Points on a hilly landscape, in no order, each with its height.
A ball rolls from a point to the lowest of its 2 nearest points, and stops where none of them is lower. Distance is the straight distance between rows; heights are no part of it.
Q228 height 111: [  3  12  19 -15 -17  -5 -22   9 -45  13  -8  10 -22   3 -22  17  26  29
  31 -45  59  23]
Q76 height 93: [ 12 -24  29 -10   1 -10   3  33 -31 -21 -30  15  -4  -7 -36  18  10  12
  37 -32  26  31]
Q628 height 259: [  6 -25  28   8   9  21  -2  19 -28 -18 -29   4 -27  -6 -18   9   9  -3
  53 -42  17   8]
Q646 height 209: [  5  -3 -18 -33  -6 -56  16   8   2   5  27  20  39   9 -24 -14  -8   1
   9  28  54   6]
Q642 height 560: [  8  24  -7  -8   8 -14  -7   7 -11  40  25 -10 -15  -2   7 -20  14 -29
  -4   2  26 -23]
Q16 height 120: [-10 -39  -3  28  12   9  17  -8  14 -61 -22  18   5  -6  -3   8 -32  -7
  31  -7   2 -10]
Q657 height 185: [ 17  16  24  -1 -15  18 -20  16 -43  22 -18   9 -19  10  -7   9  24  11
  38 -45  42  22]
Q281 height 392: [ -1  -5 -26 -14  48  33  35  10  26  18  12 -43  35  29  28 -12  -6   7
  -3  -1 -49   3]
Q211 height 401: [ 23  21  10  -4  20   7  -4  17 -18  45  -5 -31 -24  31  22 -19  20 -44
  35 -20  14 -33]
Q143 height 157: [ 18 -21 -28  17  -5   5  27  -2  38 -13 -13  30  42  35  12  -7 -32  -3
  47  17   6  23]
Q293 height 210: [ 19  10  51  10 -10  45 -14  10 -16  23 -37 -34 -24   9  20  12  -7  -7
  16 -35 -43 -10]
Q521 height 397: [ -7   7 -23   6 -31   0 -13 -23   5  -8  21  28   5 -31  -1  11 -15  10
 -39  23  -3   0]
Q189 height 128: [ 14 -36  -2  26 -10  21  14   2  11 -39 -38  32  22   8   3  16 -29   3
  48  -9  -2  18]
Q191 height 368: [  8 -29 -11  10 -14   1  16  13  38 -14 -16  11  32  -7  10  19  -6   7
 -16  12 -65  37]
Q198 height 481: [-22   9   1   5  47 -21  -8  -7  -8   2  12 -15 -28  -2 -15 -33  17 -43
  37 -13  19 -56]
Q129 height 187: [ 12  -6  -1   1 -30   2  -6  -2 -16 -13 -18  44  20   3 -20  25  -9  31
  19 -12  21  36]
Q275 height 269: [ 14  -9  46   2   2  24  -3  31  -8   8 -30 -27 -27  -8   4  15   0 -14
  14 -39 -49   1]
Q816 height 122: [-32  12   5  14  29  -4   9 -31  25 -25  10 -37 -18  -6   1 -14 -22  -8
 -21   2 -27 -51]
Q815 height 123: [ -2  -2  29   5 -22  23 -20  -1 -16  -1  -5  -3 -26 -37  -1  24   3   8
 -26 -21 -35   1]
Q910 height 450: [  7  -3 -21 -23  54  -2  23  32   5  32  14 -39   4  27  16 -20  25 -25
  15  -6  -7 -11]
Q23 height 167: [  2 -25  -9  -5 -22 -19   1   1  -5 -34 -14  49  26 -15 -29  35 -19  29
   1   6  12  24]
Q426 height 46: [  0   3  26 -10  -5  -1  -9  17   3  14   4 -22 -23 -31   3  15   2  -2
 -42  -7 -52  -4]
Q668 height 379: [  3  16  -2 -11 -31 -16 -16   6  10  18  16   9   7 -33  -5  15  14   9
 -71  32 -33  27]
Q767 height 140: [-29   7 -16   2  27 -19   4 -15  18 -13  31 -19 -20 -22  -9 -15  -8 -19
 -25   8  -8 -37]
Q153 height 119: [-12  -9  46  25  13  33   1 -21  -6 -32 -45 -34 -20  21  18 -16 -24   1
  17 -15 -28 -36]
Q630 height 236: [ 12  12  54 -15 -12 -31   5  44 -10  -4 -39   6  40  22 -34  33  30   8
  13   5  11  65]
Q728 height 360: [  9 -29   7  -1  -4   3  20  26  38  -2 -19 -12  26  -7  15  20   8  13
 -20   7 -81  39]
Q449 height 336: [  2  15  15  12 -33  41 -34 -27 -31  13 -12   7 -30   3  12  11  22  24
  11 -19  32   3]
Q783 height 421: [-19  15   3  17 -17  19  -7 -52   2 -18  -4  -8  -3  20  35 -32 -26   6
 -33  31  -3 -40]
Q96 height 267: [ 20  23  21   9 -22  35 -26 -10 -36  31 -15  10 -14  28  15  -9  20   2
  37 -24  47   5]
Q687 height 341: [ 21  11  28   5  15  23  -9  19 -29  31 -22 -27 -30  26  13 -12  16 -39
  45 -33  10 -27]
Q66 height 88: [ 17   5 -36 -26  21 -18  22  25  16  42  26  -2  40  29  10 -24  22   0
   5  27  19  27]
Q780 height 148: [  0  -4  42  18  -4  47  -9 -10 -21  -6 -37 -22 -27  11  18  -3  -6  -6
  25 -22 -13 -20]
Q588 height 113: [-29  11  23  23  40  -5  15 -38  26 -35 -15 -46 -15  18   2 -27 -26   6
 -15  -2 -30 -57]
Q950 height 411: [-24  10 -17  17  -7   7   6 -43  27 -25  16  -3   4  -3  20 -15 -28  -5
 -35  30  -5 -33]
Q639 height 499: [-10  -3 -16  -6  54 -40  10  12   0  12  21 -14 -12   3 -12 -35  17 -39
  42  -6  30 -33]
Q501 height 377: [-12 -17 -35   5  15  -1  28  -5  45 -26  11  -7  23  -3  16  -3 -21  -2
 -14  19 -25   1]
Q606 height 301: [-13  -2 -27 -23  17 -33  11  14  23   5  38 -12  12 -24  -6  -2  19   3
 -61  49  -9  10]
Q573 height 345: [  6 -26  17  -7  19   9  25  35  30  -2 -20 -35   5  -3  17  12  -2   4
  -5 -14 -73  19]
Q178 height 387: [-14   6 -12  18 -41  24 -26 -47  -9 -13  11  28  -6 -21   7  18 -10  25
 -32  18   9  -7]
Q931 height 374: [ -4 -28 -29  13  -1   0  22  -1  41 -34  -6  13  27 -12  10  15 -28   2
 -11  15 -35  11]
Q54 height 37: [  2  -9  19 -22 -12 -15  -8  14 -42 -12 -16  17  -7   2 -38  20  14  32
  43 -41  52  24]
Q528 height 146: [-18  -2   4   1 -20   8 -31 -20 -29  -9  16   6 -43 -44 -19  25  16  28
 -23 -14  19  -5]
Q255 height 246: [ 10  34   6  -6 -35   2 -32  -2 -35  29   6  22  -7  -9 -11  12  20  19
 -13 -15  29  28]
Q748 height 314: [ 12 -16  37 -11  16   6  10  46  10   8 -22 -34 -18  -6   4  13   8 -12
  -1 -23 -58  12]
Q417 height 115: [-19 -25   8  25  17  12  18 -16  25 -56 -17  -8  -4  -6   3  -1 -30 -10
   9  -9 -22 -23]
Q288 height 159: [ -7 -27 -24  14 -18  -3  -1 -21   3 -41  -2  50  20 -16 -12  30 -33  21
  -1  14  19  -1]
Q461 height 339: [  5  11 -24  -9 -15  -3   3   6  26  28  16  -2  18  -6  10   1   7   5
 -45  30 -41  27]
Q144 height 271: [ 10  37   5   1 -47   7 -33 -11 -35  26  -4  33   4  20 -10  19  19  41
  10 -27  26  51]
Q769 height 460: [-31   6   9  16  25  -4 -14 -37 -18 -15  12  -5 -29   0  -6 -37   7 -24
  22  -1  34 -57]
Q833 height 287: [ 28   1  32  -4  13  12  -3  43 -25  25 -28 -16 -26  10  -4  -3  21 -32
  40 -40   3   2]
Q850 height 479: [ 15  29   2  -3   8   3 -11  -3 -18  47  11 -22 -18  23  27 -25  15 -37
  17  -4  25 -35]
Q456 height 429: [  4  27   9 -20 -18 -15 -19  14   2  37  22 -12 -10 -29  -1  11  26  -3
 -74  25 -33  11]
Q106 height 276: [ -9   3 -15 -20   0 -50  -1  10   2   0  34  11   9 -32 -27   0   7   2
 -45  44  23   5]
Q289 height 404: [-14   6 -36   9 -18  -7  -1 -30  23 -17  30  21  14 -26   7   3 -28   3
 -44  37  -2 -12]
Q986 height 186: [ -4  18  -3  -8 -28  -8 -28 -10 -31  11  22  22 -14 -31 -19  13  13  20
 -31   0  32   8]
Q667 height 218: [ 13  14  -5  18 -52  13 -22 -26 -19   7 -13  48  16  22 -12  28   2  43
  15 -13  11  48]
Q210 height 105: [-26  -5  30  26  17  11  11 -42   8 -53 -34 -27 -15  21  15 -30 -31   9
  -9  -1 -24 -47]
Q315 height 144: [ 25 -18  -7  17  -9  16  21  11  23  -6 -28  20  28  25   9  -5 -19  -9
  49  -1  -3  29]
Q942 height 631: [  9  36 -12 -18  -1 -24 -17   8 -19  55  35 -14 -19 -10   6 -14  26 -28
 -32   9  18 -25]
Q739 height 158: [ 23  -4  30 -12 -14 -17   4  39 -19  -7 -37  22  25  14 -26  15  10  12
  29 -17  15  54]
Q484 height 383: [ -9 -15 -37 -15  37   5  33  10  35  -4  22 -23  28   4  17  -9  -1   4
 -21  17 -35  10]
Q138 height 139: [-28 -10 -21  -2  25 -38   4  -3  11 -28  32   5 -11 -35 -27 -12  -4 -16
 -19  17   9 -24]
Q991 height 245: [ -7   1 -13 -38   0 -69  12   8  -1  -1  34  14  31  -9 -35  -5   5   1
 -19  43  52   2]
Q469 height 286: [ 12  15 -33 -12  -3  11   9   7  27  46  17 -11  26  20  20  -7  14   4
 -28  25 -47  32]
Q299 height 202: [ 16  10 -33 -18  11   5  16  18  22  45  14  -9  30  28  19 -18  18  -1
  -5  20 -16  30]
Q617 height 480: [  3  -1 -20 -15  55 -24  17  22   2  26  19 -27  -7  17   5 -29  23 -36
  32  -7  16 -23]
Q308 height 164: [ 13 -11 -36   8  -9  -8  19 -12  36  -5  11  32  45  33  10 -13 -31   2
  32  30  26  14]
Q577 height 150: [-24 -24 -27  10  18 -26  14 -11  19 -53  19  22   3 -27 -22   3 -28  -7
  -9  17  13 -20]
Q137 height 118: [-16  -8  20   8 -20  24 -27 -19 -23 -16   2  -1 -41 -43  -8  30   9  22
 -23 -21 -14  -8]
Q7 height 412: [  7   4 -15 -14  39  21  22  18  18  30   7 -46   9  27  27 -11   2  -8
   2  -4 -39  -6]
Q164 height 438: [-24  12   5  14   2  10 -11 -44 -10 -13   7  -8 -18  13  21 -38  -9 -13
 -10  18  23 -49]
Q594 height 153: [-14 -25 -36   8   6 -26  17 -15  25 -47  15  40  23 -11 -13   8 -41   3
   0  27  25 -13]
Q108 height 174: [  8  -8 -34  -8  -5 -28  18  -8  21  -5  25  32  41  21  -5 -15 -30  -1
  23  27  47   1]
Q615 height 234: [ 16  -3  29   5   0  24 -12  19 -37  10 -26   0 -29   2 -10   5  17  -6
  46 -46  27   9]
Q147 height 517: [  8  35   2 -22 -10 -18 -21  18 -12  47  26 -14 -19 -22   0   0  29 -16
 -58  13  -9  -4]
Q68 height 372: [ -4  10   0  18 -44  38 -30 -44 -18  -1  -4  23 -11   1  16   9   3  31
  -9  10  19   1]

Call two points neighbours if one is among the 2 nearest of the other. Go from one point of each pair to the other, from neighbour to neighbour, staying as low as possible. Name the highest point that can't be avoided.
Q210 and Q426 -> Q144
Q426 and Q54 -> Q639
Q426 and Q137 -> Q815
Q66 and Q210 -> Q461
Q210 and Q138 -> Q767

For each start below, name the point where the ball stops.
Q521 -> Q54
Q850 -> Q54
Q769 -> Q54
Q23 -> Q138
Q942 -> Q66
Q728 -> Q210
Q991 -> Q210
